Each row is a point on a tangle of strands that fork and nearly touch. The rows are in no order.
Points whose rows are less than 172 apart are linked; no others are. Some points are linked to none.
z_467: [-22   2  -1 -36 -61  36 -10 -37  32 -49 -13  41  13 -33   6   5  -3   4
  -5 -23  39  -6  67   7  -8  -5  17  26  13  66  -6 -65  13 -24  32 -47
   3 -12   3  44 -41  42 -17]
z_447: [ -4 -24  18  13 -54 -12  21 -26  13  12 -75   9   6 -19 -33   6 -37 -12
 -30   1 -39  41  23  28  36 -14  52  17 -11  23 -28  -9 -22 -10  57  -3
  30 -31  -3  23 -20 -28  14]
z_738: [-62 -21  52  34 -63 -25  38  -8  37   0 -13  14  27  35 -39  31  -1  -5
 -39  -4 -36 -39  49 -27   8 -47  19  33   7  10 -80  36 -20  10  13   0
  28 -11  -7   9 -11  38   5]
z_952: [ 13 -15 -13 -26 -14 100  57  -4 -21  36  -5  -4 -22  -5 -18 -32 -24 -35
 -52  11 -35  17 -26  18  13 -32 -23   5   4 -22   9  -2 -40 -36  30  18
   7   0 -19  17 -23 -26 -34]
z_257: [-46 -26  53  25 -45 -50  21 -34 -28  35 -17 -30  32  46  -9 -29   1 -42
 -37 -17 -30  15  22  33  -1  31  18  14  28 -23  -3  14 -66   0   1   2
  26 -28 -29 -46 -27 -17 -17]
z_514: [  8  32 -69   5 -81 -16  -6  42 -33  13 -51  46 -50 -19  21   4 -54 -17
 -36 -20  -4 -43  44  -3 -42 -28  31 -16  28  16  52  -1  21 -33  16 -12
  18 -17 -61  35  -9  20  -1]
z_281: [-29 -25  32   8  -4 -14  20 -16  38 -20 -10   3  -6  21  22  17  71  15
  -6  17  19 -16   8  30  -6  13   6 -11 -53   7 -66 -16  18 -10  36  22
  30  23  44 -31 -48 -12 -25]
z_60: [ 41 -16  26 -44  29 -34 -23 -56  40   8  42 -13  58  -2  -1 -16  40 -38
 -39 -44  17  52  -5  42 -29  65  -6   9  31  -1  24 -51 -34  -9 -17 -39
 -23 -30 -13 -30  -6   8  -9]
z_554: [ 22 -14 -63 -37  11   3 -24  11   1 -27 -16  -5  37   3  46  -2  20   6
   5   7 -13 -45  16 -23 -55 -17   1  -5  44   0  40  30  43  22 -30   0
 -31 -11  -4  37  -7  59  18]
z_313: [  9  25  43  -3   2  23  23  20  35 -13  25   4   4 -10 -16  59  19  16
   8  22 -35 -28  49 -20 -26 -41 -18  14  61 -48 -15  25 -13   2 -78 -15
 -20  13  11  26  65   6  18]
z_293: [ -2  25  21  25 -65  46  38  21   9  -9 -13  26 -55   2 -12 -18 -13 -26
 -60 -26  10 -39   7   0 -15 -20 -28  33   0  24   7 -21  36 -29  37  29
  49  36 -14  -1 -18  32 -51]
z_947: [ 17  -5  18 -13  73 -13 -43  44  40  22  52  26 -44 -22  38  45  16  25
   8  51  15  19 -21  15  -2  21 -11  -9 -51 -34 -14 -14  22  -2 -59  33
 -12  33  62  37  25 -67  10]
z_52: [ -2 -21  -5  29  40 -17   3  15  19  -5  32  -7  30   4 -44  49  33  14
  30  28 -37 -14 -16 -22 -12  -5  11  -6  21 -34 -27  44  27  53 -29  18
 -24 -28  10 -11  13  24  38]
z_946: [-47   9 -10  47 -43 -15 -37  22  21  19  38  59 -72   7  12  19 -41   4
  -3   8  11  10 -10  -5  -2  17  10  10 -73  34 -24 -28  46  18  21  -8
   4 -20   7  24 -16  21   6]
z_445: [ 37  41  27  30  21 -28  16  10  -2   1  33 -13  18   8 -63   9   0 -13
  10 -21  10   2 -49 -40  34 -10 -51  13  51  -4 -26  54 -13   2  -7  23
 -40   4 -46  -8  73   8  14]
z_21: [-12 -23  13  14   0 -18  11 -26 -48  32 -23 -57  36  12 -44 -54 -23 -36
 -27 -42 -15  30 -23  37  23  18  32  -4   5 -13  38  -8 -83  13   7 -14
  36 -43 -30 -66 -17 -31 -31]
z_891: [-25   9  11  31  22  -1 -19  20  33  14  58  32 -45 -16  11  51 -12  29
  33  30   6  13 -11 -26   4   9  -2  -1 -46 -14 -30 -11  41  25 -42   7
 -21   5  43  30  13 -11  16]
z_429: [-32   2   0  -6 -25  51 -21   3   2   2  46  44 -63  -4  30 -12 -30   6
 -10   4  28  29   7  16  10  22 -14   8 -63  22   3 -57  17 -18  11 -31
  25  22  26  29 -37  -9 -36]
z_898: [ 19  19  61  16  60 -20 -46  -3  41  57  34 -28   1 -12 -15  22   9 -11
  67  28  33  40   5 -10  -9  51 -24  33  -5 -23   8  -7  24  11 -43  63
 -15  28  28 -13  34  -3  63]
z_957: [-60 -25  -5  11 -28  47  44 -24 -15  31   9 -20  -2  16 -38  -9 -12  -8
  22  24 -45  19  24 -17   0  -1  29  10  25 -17   1  10 -13  12 -12  12
   2   2  -3 -21 -67  17  -5]
z_174: [  4  36 -57  -5 -62 -29  -4  16 -21  12  -8  29 -16  -1 -10  24 -30  -2
 -14 -14  -9 -17  31 -27 -22 -16   8  -2  54  14  11  25  -7 -21  -3 -27
 -32 -39 -50  38  33  20  23]
z_362: [  5   9   0   0 -30 -30 -24  -6   9  31  -9  33 -37  17  22   8  17   0
 -23  26   9  12  37  45 -37  44 -22   6 -26   1   1  -8  38 -34   0  46
   4   8   5   5  28 -27  19]
z_145: [ 51  -6 -24 -21  32 -11  -5 -17   6  53  26   2  -6 -18 -20 -18  -5 -35
 -19 -11 -18  74 -46  36  24  53  10 -33  14 -32  25 -18 -40 -22   2 -19
 -36 -21 -24 -20   8 -66  -5]
z_277: [-43 -46  15   4 -81  50  28 -32 -12  10 -62 -16   7   0 -38 -70 -19 -15
 -33 -16  16   3  35   3  21 -12  34  33   4  51  13 -26 -20   9  60  42
  55   3 -14  -8 -95  57 -28]
z_18: [ 19   2  21 -30   9  33   3 -15 -14 -20 -58 -34  21 -19  24 -54  14 -12
  19  -4  26   2  15  40  -2  30   8  -3   3  21  65 -47   3 -23  21  12
  29  44  38 -42 -37  -4 -23]
z_970: [-36 -58  19  32  30 -36  -5  -2  23 -14  14 -13  39   9   6  21  62  -6
 -39  -9 -33 -12  16  48 -36  16  43 -18   2 -56  16  -9 -23  58 -50 -32
  39 -33  42 -52 -20 -24 -27]
z_470: [ 16  23  43 -19  60  23   3 -31 -13 -39   5 -62  57 -16 -18 -52  12 -13
  90 -48  49  18 -27 -32  34  32 -11  23   9  29   3 -22 -19  19  19 -20
  -5  49  19 -58 -49  30 -11]
z_443: [-10  -6 -42 -21  11 -56   1  -7 -11 -82 -53  -5  31 -30  29  25  33  37
   8 -10 -15 -20   5 -12   4 -31  62 -43  19  11 -22  -1 -12  31 -10 -61
 -10 -26  17   9 -12 -13  -4]
z_962: [ 71  -2 -49 -11  23 -46 -33  40  21   2  -9  59 -37 -49  26  14 -27  -6
  -6   7 -24  33 -21  12 -13  59  20  -1  15   0  43 -20  45  28 -38 -21
 -41  -3  35  69  26 -52  15]
z_192: [ 19  -5  23   4  47  33 -23  37  -3  -7  11 -29  21  14  40 -19  15  -2
  18  11  30 -52 -12  -7 -31  -7 -68  41 -19 -16  33  18  48  -4  -9  52
  27  67  29   3  23  36   3]
z_976: [-49 -79   8  16 -26  28 -32   1   1  44   5 -14  24  50  52  -9 -30   3
 -20  39   7 -21  26   9   0 -14 -23  27 -61   1 -10  24  22  10  15  52
  42 -12   7  33  -7  37  34]
z_846: [ 14  28 -44 -24  -7 -32 -49   8   1 -36  18  36 -14 -35   2  47 -12  40
  37  11  35  18  48 -10  -1  -5  48 -25   5  31   9 -42  12  19 -17 -70
 -26 -27  23  33  12   4  17]
z_164: [-20  -4 -11  24   4 -28  -9   1 -35  32  68  20 -30  28  -2  15  16  10
 -25   9  17   3 -27  16  10 -12 -22 -41 -26 -35  -4  31 -28 -12 -11  11
 -13 -54 -43 -32  40 -42  -7]
z_988: [ 78  44 -12 -36  40  58  37  26  -6  28  14   5 -54 -13  26 -27 -12 -15
 -16   8  13 -11 -41   0   1  12 -78 -10  14 -20  12   3  12 -74 -24  30
 -20  58 -29  18  48 -44 -18]
z_720: [ 21 -36 -25  17   5  46   1  26  22 -36   5  18   3 -28  -6   0 -34  -3
 -43 -18 -35  20 -24  16  17 -20  46   7  12 -10  38 -20 -11  50  -7 -54
  22   5  21  33 -17 -18 -22]
z_177: [ 32 -17  -1 -30  42  44 -38 -14  -1  10 -21 -14   8 -18   3 -32 -41  16
  23  15  30  38 -32  19  71   2   3   4 -55  21  11 -30 -12   0  42 -16
  -3  13  27  13 -11 -22   5]
z_66: [ 14  29  84   7  42   6 -19 -11  10  29 -27 -53   1 -27 -13  -4  -8 -15
  66  20  25  46   7  26  23  45  -8  27 -20 -13   6 -24  -2 -22  -4  36
  12  56  46 -49   5 -34  32]
z_322: [-30 -22  27   7  -8  27  15  -9 -19 -33 -21 -32  13  19  17 -53 -13 -12
   9 -17   4 -16 -30 -29  24   4 -25  35  -6  20 -13  12  13  15  27  14
  23  28   3  -2 -39  40 -34]
z_247: [-23 -36   9   4  24 -60 -44  -8 -52 -23 -47 -55  34  27  42 -27  -4  27
  18  -6  18  -9 -20   6  41  -3  27 -14 -55  22 -16  21 -29  30  29  -9
  37 -14  17 -11   0 -15  12]
z_275: [ 41 -44 -40 -11  31  31 -25   8  22   1   5  19   9 -23  -7   9 -22  14
  -7  14  -4  12 -31  23  28  -9  18   3 -42  14  14  -4  32  24  43  -5
   0  -9  23  18  -4  -4   5]
z_44: [ 43 -15   0 -35  37  -4 -17 -20  31 -38  32 -27  68   7  -5  13  58  -3
 -17 -19  -3 -23  20   3 -46   6   1   6  71 -11  34   1   2  31 -47 -21
 -15 -13  10 -11   3  56  13]
z_700: [-58   6  16   8   7  61  49  -2 -32  -2  68 -22 -14  40  11  -7  -7   0
  -5  -6 -11 -24 -23 -51  -5 -33 -53   5  25 -41 -23  26 -35 -23 -37 -29
  -3   9 -27 -12  -9   8 -57]
z_440: [ 36  19  -4 -37   2  26 -14  -3   2 -75  12  -3  33 -14 -11  -5 -14   8
  -8 -49  24 -26  18 -35  15 -44 -16  23  50  30   1  -4 -18   8  -2 -74
 -10   6 -20  32  34  46 -10]
z_597: [ 58  17 -67 -57   1   3  -3  -1  25  30  14  50 -24 -24   8  12 -32 -14
   5  18 -25  50 -12  -7 -10  22  -2  -9  35   1  13 -14  11 -22 -25 -13
 -70 -30 -26  69  24 -24  31]
z_84: [ 47   1 -40  20  36  -9   4   6  17   8  63  24   8 -11 -67  48  36  11
   5  19 -25   0 -17 -14  -4 -23  19 -39  50 -41  20  24   6  37 -47 -24
 -39 -43 -25  -2  52   1  18]
z_735: [ 64  17 -80 -25 -37   5   2  16  13  48  -8  45 -18  -9 -10  30 -46 -27
 -34   8 -38   1  23  10 -38  -3 -11  12  42   3  26   9  35 -14   5  26
 -41 -34 -48  62  28  15  47]
z_128: [-24  -7 -13  26 -13 -84 -11 -25 -15 -41 -20  -7  12   0 -11 -14  14  27
  29 -28  22  14 -36 -16  38  19  42 -20 -26  49 -46  10   3  29  59 -16
  -9 -36  -8  -8 -18   0   3]
z_159: [ 15 -23  54  -4  38  24 -12   4  78 -21 -17   2  25 -13  13  25  56  14
  10  30  23 -30  20  17   1 -10 -19  30 -61 -12 -57 -29  42   8  21  34
  30  52  84   3 -13   2  12]
z_475: [ 30  69  10 -20  14  48  17  -6 -50  19 -28 -21 -20  -8 -18 -17 -39   6
  50   4  40  -3 -11  -6  30 -24 -37  -8 -11  21  14  20 -10 -56  37  28
  -4  51 -12 -29  48 -23   0]
z_400: [ 46  41  13  14  38  52  34  56  14 -13  28  24 -85 -35  -8   5   1  -1
  -7  -4  18  -8 -36   5  20  -1 -51 -18 -25 -26   0 -26   1 -39 -19  -2
   0  75  10 -11  38 -56 -48]
z_927: [ 13  44  -8 -41 -33  17  16 -18   2  -8  63  18 -25  13  -5  26  44 -14
 -35 -16  21  -7  54  13 -43   6 -18 -22  70 -10  14  -6 -40 -55 -36 -39
 -30 -21 -59  -4  28  10 -31]
z_926: [ -7   3 -44 -33  31   5 -35  -6 -20 -24   3 -18  27 -16  -3  27   2  59
  75  40  21  -1  24 -15   9 -24  55 -41 -25  16  11  -2   2  24 -14  -9
 -30  -5  31  -7  -5  22  39]
z_894: [-42   7   2 -18 -26 -28 -18  -1 -31 -27   9   3  -6  12  74  -6  27   0
 -24  -4  10   0  39  12 -38  24   3 -11  23 -16  15  -5 -22 -19 -35 -55
  21 -12   8   3  -3   1 -29]
z_655: [-59  23 -11  46 -52 -53  50  -2   9 -44 -65   4 -11 -31 -59  22   8  18
  40 -20 -38 -11  37 -29   1 -22  75 -23  50  11 -21  15  12  21   3  -4
   5   1   6  -5 -38  10   4]
z_441: [-17  33  33   0  52  26  18 -10  19 -23  22 -43  -6 -18   0 -29  27  -6
  82 -20  17  24 -13 -28  -9  53 -21  16  19 -12  18 -37  15  -7 -42  -1
 -14  60  33 -43 -55  17 -23]
z_261: [-17 -44  26  21   4  72  53  -1 -40  58 -16 -42   1  19 -28 -45 -31 -28
 -50  -2 -25  23 -36  30  18  -7   5   8 -17 -46  23  11 -48  -5  21  19
  39 -16 -18 -31 -35 -27 -33]
z_802: [-10 -32 -22  13  -6  26 -28  -2  -9 -22   7  -4  19 -16 -28  -1 -26  -2
 -23 -23 -18  28  31  35  10   0  67  -4  10  -8  79 -29 -44  54 -25 -69
  47 -29  22  -5 -11 -14  -3]
z_5: [-35 -11 -11 -38   8 104   8  -8  11  10  85  33 -45  10  53   5 -14  -3
 -15  31  14  17  20  -3 -15  -4 -32  -4 -31 -16   9 -36 -13 -33 -31 -37
 -10  20   8  29 -47  -6 -37]
z_6: [ -4  62 -28 -13   5  81  38  18 -24   7  -1  -3 -37 -17 -31   0 -33  19
  61  13   3 -21  -9 -42  10 -52 -24 -24  -2   4   5  -2  11 -40  11  20
 -23  43  -8 -11  10  21  -4]
z_371: [ 10  12   7  40  17 -80 -17   4 -36  24  13 -13   9  17 -12 -20 -14  -9
  10 -13 -11  30 -59 -29  12  28 -24  13  32  -9  -2  57   1  25 -17  20
 -39 -30 -41 -11  64 -16  22]
z_59: [-34  26  39  26 -21  -2  57  16 -11  19 -60 -13 -60   5  40 -27  -4 -26
 -13  26 -36  20  -6   2  -3  33 -21   1 -23 -25 -35  -9  28 -30   0  51
  31  54  30  -3 -13 -53 -28]
z_349: [-13 -15  14 -27   7 -65 -62 -40 -15  28  24 -24  67  47  17  -1  48   2
  30  21  43   0  34   6 -39  36 -18 -12 -13  24  12  16 -19   4 -10  22
 -15 -34   0 -16   5  53  39]
z_398: [-19 -23 -41   2  45  18 -16   8 -11  31  33  -7  18   8 -12  31   4  33
  63  61  -3  -5   0 -14 -13 -23  23 -37 -25 -24   4  38  22  29 -33  43
 -36 -29   5 -18   7  18  49]
z_792: [-15  15  14 -11  -4  84  69 -18 -46  22  27 -21  -2  17 -27  -5 -12 -17
 -24  -4 -22   1  -3 -17   5 -61 -37  -6  32 -42 -16  22 -78 -48  -3 -24
  -3   8 -52 -19   1 -11 -38]
z_605: [  2  20  -2 -52  -2   8  15 -44   6  -3 -20  -8  31  29  16 -11  47   8
  12  16  32 -33   3 -16  -6  -8 -61  -2 -14  44 -47  17   1 -62  36  41
 -31  -2 -20   8   0  36 -10]
z_110: [ 15  47  67   6  -2  22 -18   9 -47   0 -41 -37  14   5   2  -6 -49  10
  29  -9  39 -24  21  -2  40 -28 -37  27 -12   9  10  21 -24 -17  21   9
  32  49  15 -10  66   2  20]
z_494: [ 65   2 -15 -35  49 -59 -44  28   8  12   2  35  -7 -14  36  12  12  28
   2  29  26  -7 -35  12 -25   2 -37   2 -42  21 -45 -14  60  15  23  53
 -31  -7  30  63  37 -20  10]
z_755: [-27  12   2  18 -91  43  19   8 -12  32 -58  16 -20   3 -52 -19 -46  -3
 -26  -9   6 -38  47 -11  -2 -54  19  21  -2  60  18  -4  15 -31  73  47
  37  15 -37   0 -40  59 -19]
z_757: [  2 -28  12 -19  48 -62 -24   2 -48  20 -52 -69  51  18  73 -28   0  22
  -5  12 -25   2 -26  12  16  -3   6 -13 -25 -35  -1  36 -40   1 -19   2
   6 -22  16   4  23 -35  26]
z_589: [-18  16 -47 -12 -13 -37 -25  -8 -18  20  46  34 -20  20  -6  17  20  29
  32  39  43  -5 -16 -11 -19 -12 -10 -33 -67  41 -43  13  37 -15  47  45
 -33 -33 -30  -1  -2  33  16]
z_911: [ 18  24 -34  18 -61   6  18  62  -7 -15 -25  40 -67  -8  32 -12 -28 -15
 -76 -44 -20 -58  -3  17 -37 -20  -3  -1   0   1  27  -9  23 -27  18  10
  40  30 -31  22 -14   5 -62]
z_516: [  7  19  11  39  -4  62   1   8  12  26  69  27  -6 -18 -99  50 -41  16
  24   1  27  12  -7  -5  52 -49 -10 -10 -21   0   5  11 -13   0   8  -2
 -18 -12 -22 -25  60  -1  28]
z_634: [ -6 -31  17  -8  22 -24 -48 -26   3 -21  36 -31  86  32 -21  20  26   3
   2  -3  26 -15  47   1 -19  -5  -4  21   3  13  17  18 -27  44 -24 -14
  16 -26   6 -19  10  55  32]
z_280: [-14  -4  25  31 -17 -27  25 -30  29  27 -24   7  -4 -16 -46  36 -19   2
   5  11 -54  45  -4  -6  44   4  28  14  10  -1 -67  19 -23  13  27 -21
 -29 -38  -1  14   7 -42  24]
z_817: [-43  16  20  31 -63 -68  35  -2  41 -19 -58  32   2   3 -28  43  12  18
   5  -9 -33 -39  35 -34  -1 -27  36  13  22  45 -75  24  20  -1  41  17
   1   6  -4  10 -18  34  30]
z_288: [-53 -21  -1  15 -38 -34 -18 -23 -44  29  11  11 -13  46   1   0  -6  -8
 -51   1  -9  19   9  26  12   0  19 -14 -12 -24 -21  28 -62 -20  16 -28
  11 -61 -44 -16  -9 -41 -15]
z_722: [ -3 -17 -52 -43  32 -30   6  -2 -42  -9  -9 -16  21  11  78   9  13   4
 -24   5 -60 -13  -2 -22 -13 -34  17 -38  48 -49  -6  40 -44   4 -42 -49
 -24 -51 -11  44   1 -30   2]
z_587: [ -5 -21 -58  -5 -63 -40 -15 -18 -17  20 -76  24   7  -7  -8  18 -42 -14
 -36  -2 -36  15  30  27  27 -25  71 -19  -2  31  -1  13 -21 -21  57 -12
  -2 -72 -44  40 -11 -17  33]
z_867: [-70 -56  20  28 -36   5   1   4 -31   9   1 -18 -13  51  49 -46 -41 -10
 -28  -3  -1 -11 -27 -17  21 -12 -17  22 -49   6 -33  28 -15  18  16  13
  47 -13  -1  18 -37  21 -22]
z_477: [-79 -30  -6   1  -6  66   9  13  -6   2  72  14 -32  29  61   3 -16   2
  -2   9 -22  -4   0 -26 -26 -12 -20  10 -12 -51  -6  -6 -10  17 -55 -33
   8  -4  -1  25 -62  14 -31]
z_866: [ -5  21  50  13  25  -9  29 -29  18  39 -51 -31 -30  -2 -15 -25  11 -22
  40  26  -7  52 -23  11  36  57 -22  19 -37   3 -47 -15  18 -42  34  64
   4  44  21 -33 -10 -44   8]
z_93: [-44 -39  50  22 -32  16  28  -3  28  -1   7  -4  49  51  -6  33  32   3
 -51  28 -12 -54  64   5 -14 -59 -14  12 -15 -30 -45  30 -21  -5  -6  23
  48   9  24 -11   7  35   9]
z_856: [-50 -54   5 -16  -2  25  17 -15   4   5 -42 -16  13  34  72 -23  50   4
  -9  44   3 -33  32  29  -2 -14   6 -16 -64  -5 -35  -9  -1 -39  33  39
  52  21  33 -22 -54   8 -12]
z_601: [  5 -58 -15 -20  35 -65 -34  -8  14 -18 -21  -7  32  -2  54   8  53   9
 -27  12 -17   6 -10  44 -41  40  48 -29 -25 -16  13 -11  -1  39 -19 -18
  13 -41  44 -12 -30 -37  11]
z_573: [ 43  18 -48 -26  13  21  20  -5  18  23  62  41 -39 -25 -30  45   6  -3
 -10  11 -30  32   7 -22  -5 -10  11 -35  71 -30   3   3 -33  -6 -43 -47
 -62 -46 -47  28  51 -35  22]
z_321: [  7  23   3 -15  -8  79  35  -1  30 -69 -53 -13  20 -42 -38  -4  19  16
  33  -7  10 -50  24 -14  -4 -51  15   4   2  30  17 -26  29  11  41  15
  18  47  33  -6 -50  47 -16]
z_489: [-36  22  20  35 -20 -22  23  12 -15  62  -4  13 -58  12  41   8  -1 -22
  -5  46 -40  22   7  20 -13  43 -21  -9 -27 -43  -7  -1  15 -38 -27  53
  -6  17   8  -4  12 -59  16]
z_636: [-25  40   6  54 -20 -77  21  12   0 -70 -49   6 -22 -29 -18   3   2  21
  44 -43 -20  -5 -36 -40  26   6  41   8  24  25 -36   4  33  44  16 -33
  -7  16   0   1 -14 -20  -6]
z_358: [ 13 -29 -13  10  20 -14  10 -16  17  16  55  28 -25  10 -17  16  44 -11
 -30  12 -25  39 -45  26  -2  27   5 -19   4 -40 -15  -7  -3  -4  -7 -10
 -25 -42 -16 -16  -3 -55 -24]
z_579: [ 99   0   5  21  22 -58 -26  49  25  -3 -15  31 -19 -35  20   2  -8  -7
 -30 -29  -7   8 -33  30  -6  40  -6  13  29 -14  34   1  38  40 -19  -4
  -1  18  27  35  60 -46   6]
z_586: [-13 -35  48  31  15 -35 -38   9  18 -37 -20 -28  39 -21 -10  21   4  -2
  15 -18 -28  20  34  36 -13  28  63  10  16 -36  44 -31 -17  77 -58 -61
  43 -11  64 -27  -1 -12  10]
z_810: [ 40 -15   9  31  58  51 -27  51   2   3  67 -22  -5  -9  -8 -13  -5 -12
  25  -3  50 -16 -30   7 -10  13 -38  26 -19 -27  69   5  32  32 -22  29
  23  44  15 -33  15  17   7]
z_438: [ -4  24   9  20 -19 -24 -11  31 -17  43 -44  14   2  11  -8  50 -51  43
  27  35 -10 -36  20 -10   8 -52   5   6 -41  21 -35  29  22   1  22  51
  -1  -2  -3  26  59   6  68]
z_544: [ 45  24   0 -49  -1  18 -26 -16   2 -53  50   5   9  -2 -13   7  30   2
 -27 -40  55  -3  37  29 -13   6  -4  -5  40  28  31 -39 -44 -22 -18 -77
  -2  -5 -19 -13  30  15 -30]
z_290: [ 47  26 -22 -26  40  64  16  16 -49  43  20  -4 -33  -3   9 -34 -51  -1
  -1  11  39  16 -51   9  50 -25 -46 -36 -16 -18  25  14 -18 -60   4   2
 -12  29 -20 -22  53 -58   0]
z_640: [-51 -66  21  -3 -29  27  -9 -19   3  32 -20 -24  54  52  42 -23  19  -1
  -1  50   8 -38  88   5 -11 -23 -12  13 -22  -4  -7  21 -13  -8  -3  47
  42  26  16 -18 -24  60  27]
z_186: [ 28 -25 -21 -45  43 -49 -29 -18   9 -74 -41 -14  69 -35  37   2  66  18
 -11 -17  14  -8   4  34 -22  16  44 -32   0  25  19 -30  -5  38  -2 -30
  12 -16  36 -19 -31  -8  -1]
z_369: [ -9  25 -40   7  -4  77  30   1   3  11  65  26 -30   4 -68  33 -20  10
  27  11  11 -12 -12 -39   3 -50  -9 -18 -14   9 -10   4  11 -11   9  -2
 -33  -6 -26 -18   5  31   8]
z_124: [ 47 -24 -50 -30 -32 -18   4 -16  12  -8 -42  44  -3 -20  43 -30   9 -27
 -65 -26  -1   1 -26  46 -14  21  -4  -4  -8  30  22 -23  29 -27  53   6
  -1 -25 -24  33 -18 -25 -31]
z_994: [ 33  -9  -8  36   4 -59 -12  18   4   1 -25  -6   2   1  16 -22  -7 -24
  -5 -25 -34  17 -47   0  -5  41 -16  35  29  -7  19  35  42  32  -3  19
  -8  -6  -6  20  25   2  22]
z_542: [-10  16  12   3 -20   9  23  18   6 -64  -9 -15  42   0 -41  14   4  26
  -5 -32 -20 -57  21 -43  -2 -82  17  16  52  10 -11  33 -16  34  -1 -39
   2  11 -12   6   6  57 -11]
z_760: [ 15   3   6 -45  41 -57 -23 -39  19  22  17 -44  73   4   8  -7  30 -27
  26 -43 -15  25   8  -9 -52  63  10  -6  75 -12  41  -9 -18  23 -60 -29
 -48 -38   3 -24   1  34  28]
z_307: [ 29  11  52  23  13  34  10  -6  17  -6  62   3   7   7 -68  17  -3  -9
 -20 -31  26   9 -24 -13  33  -8 -48  31  14 -12 -30  12 -37   2   6 -29
   0  -4 -30 -21  63  -4 -18]
z_797: [-17  32  42  16 -22 -42 -18  16 -35   7 -62 -26  27  22  -1  18 -18  31
  30  15  17 -53  42  -9  13 -39 -12  11  -9  24 -11  51  -5   0  23  32
  14  31   2  -9  58  14  36]
z_878: [  8 -22  43   3  33   7 -24  -3  38 -21   4 -19  47  14  26  -7  68  -3
  29  23  27 -51  14  -5 -30  28 -47  33 -29   9 -12   1  52   5   2  73
  19  58  44 -11  -5  58  27]
z_211: [ -3  -3 -20 -49  61 -56   1  -4 -46  33 -10 -40  31   9  53  -3  23  26
  23  21 -38  16 -35 -20  -4  -8   0 -52   9 -57 -21  30 -38  -9 -45 -15
 -45 -40 -14   3  18 -52  17]
z_667: [ 20   6  18 -33  21  27   2 -51  -9  -7 -29 -34  18 -39 -34 -54 -41  -8
  51 -35  26  64 -27  -1  67  39  18   5   9  40  11 -55 -28  10  32 -40
  -8  18   7 -29 -37 -15 -11]
z_870: [ -5  50  35  12  32   0   1  -2  12  30  49 -26 -22  -4 -13  -8   4 -26
  52 -15   6  40 -11 -30  -8  60 -38  15  36 -18  17 -20  10 -13 -71  15
 -25  38   1 -31   7   5   0]
z_518: [ 47  41  -7 -16  37   5   6 -28   4   8   8   3 -14 -24 -56 -35 -44 -18
  45 -20  18  88 -45 -23  63  49   7 -10  29  14   9 -30 -21 -14  11 -38
 -39  -3 -12 -25  11 -39   7]
z_509: [-33  34  -8  55 -33 -49  62  35  15 -22 -30  31 -59 -12  15  15  34  -9
 -25 -11 -67 -20 -16 -16 -32  21  12 -13  43 -45 -24  15  33   1 -31   9
  -4  13  -7   9  -5 -44 -34]
z_377: [ 24  30 -50  39  30 -11  -5  58  12 -63   8  35 -34 -24   6  -9   1  21
  35 -21   0 -28 -74 -32   8  -1  16 -11 -33   6  17  -8  62  46  13  -6
  -6  47  36  13 -13 -13 -11]
z_812: [-38 -31   4  17 -34  35   4 -21 -42 -27 -34 -33  16   0  -5 -92 -25  -7
 -16 -36  31   9 -14 -15  16   8  21  30   0  49  39 -16  -1  39  34   7
  56  14  -6 -13 -79  48 -45]
z_915: [  3  49 -10  29  -3  25  26  65  22 -27  16  39 -88 -31  16  11 -31   9
   0 -26  -5 -27 -59 -27  -2  -6 -29   1 -38   9 -11 -29  51   7  -5 -10
   6  56  24  25  -5  -9 -46]
z_129: [  6   4 -12  -3   0 -42 -31  -6  -6  34  48  19  -8  36  11  12  41  -1
   5  45  40   8   9  14 -54  47 -29 -10 -11   5   7  16  36  -9 -16  53
 -31 -23 -13 -11  25  24  28]
z_975: [ -3   8 -32 -12 -10  14  20  20  20 -71 -23  -6  17  -7  -4  18  36  28
   6 -17 -16 -81  23 -32 -33 -62  14 -11  39  17   5  10  49   2   4   0
   8  15   2   8 -21  66 -13]
z_674: [ 44 -39 -34 -45 -13 -33 -32 -49  21 -33 -14   9  56   3   8 -35  35 -40
 -66 -36  26  25  -9  55 -19  48  -8  10  21  52  32 -40 -13 -11  20 -23
  -4 -51 -38   0 -17  16  -9]
z_784: [-85  14  33  61 -66 -31   7   3  -1  46  10  28 -49  33 -25  21 -37   6
  18  28  10   1  24 -24  15   5   0   9 -50  28 -56  12  17  -5  24  42
  10   2 -15 -13  -1  15  17]
z_497: [ 39  -6 -52  -8 -47 -37 -13  12 -25  -1 -56  22 -22  -3   4 -27 -46 -20
 -77 -36  -4   7 -29  36  18 -24  24 -13 -16  27  14   1 -16 -32  67 -13
  13 -45 -55  27  -1 -31 -17]

Follow the links from the first point to the second, and from the first to the third. Name the last point that the two ways share.
z_601; z_321; z_891 => z_667
z_952; z_60; z_970 => z_667
z_124; z_544; z_59 => z_44
z_655; z_926; z_810 => z_640
z_60; z_586; z_927 => z_44
z_797; z_846; z_293 => z_597

A fork is a point with three links. Follow the links from the first point to the second and name the forks in between, in order.
z_371; z_810 => z_597 z_640
z_441; z_349 => z_129
z_975; z_441 => z_44 z_129
z_247; z_735 => z_640
z_927; z_667 => z_975 z_44 z_129
z_802; z_891 => z_667 z_946
z_516; z_735 => z_597
z_655; z_371 => z_640 z_597
z_755; z_988 => z_597 z_475
z_988; z_93 => z_475 z_597 z_640

A fork is a point with three links, a tip a point with one. Leave the first point through the second and follow the links. Name the first fork or tip that comes.
z_757; z_247 => z_640
z_738; z_817 => z_722
z_6; z_369 => z_597
z_443; z_186 => z_667
z_667; z_177 => z_443
z_280; z_447 => z_44
z_518; z_145 => z_946
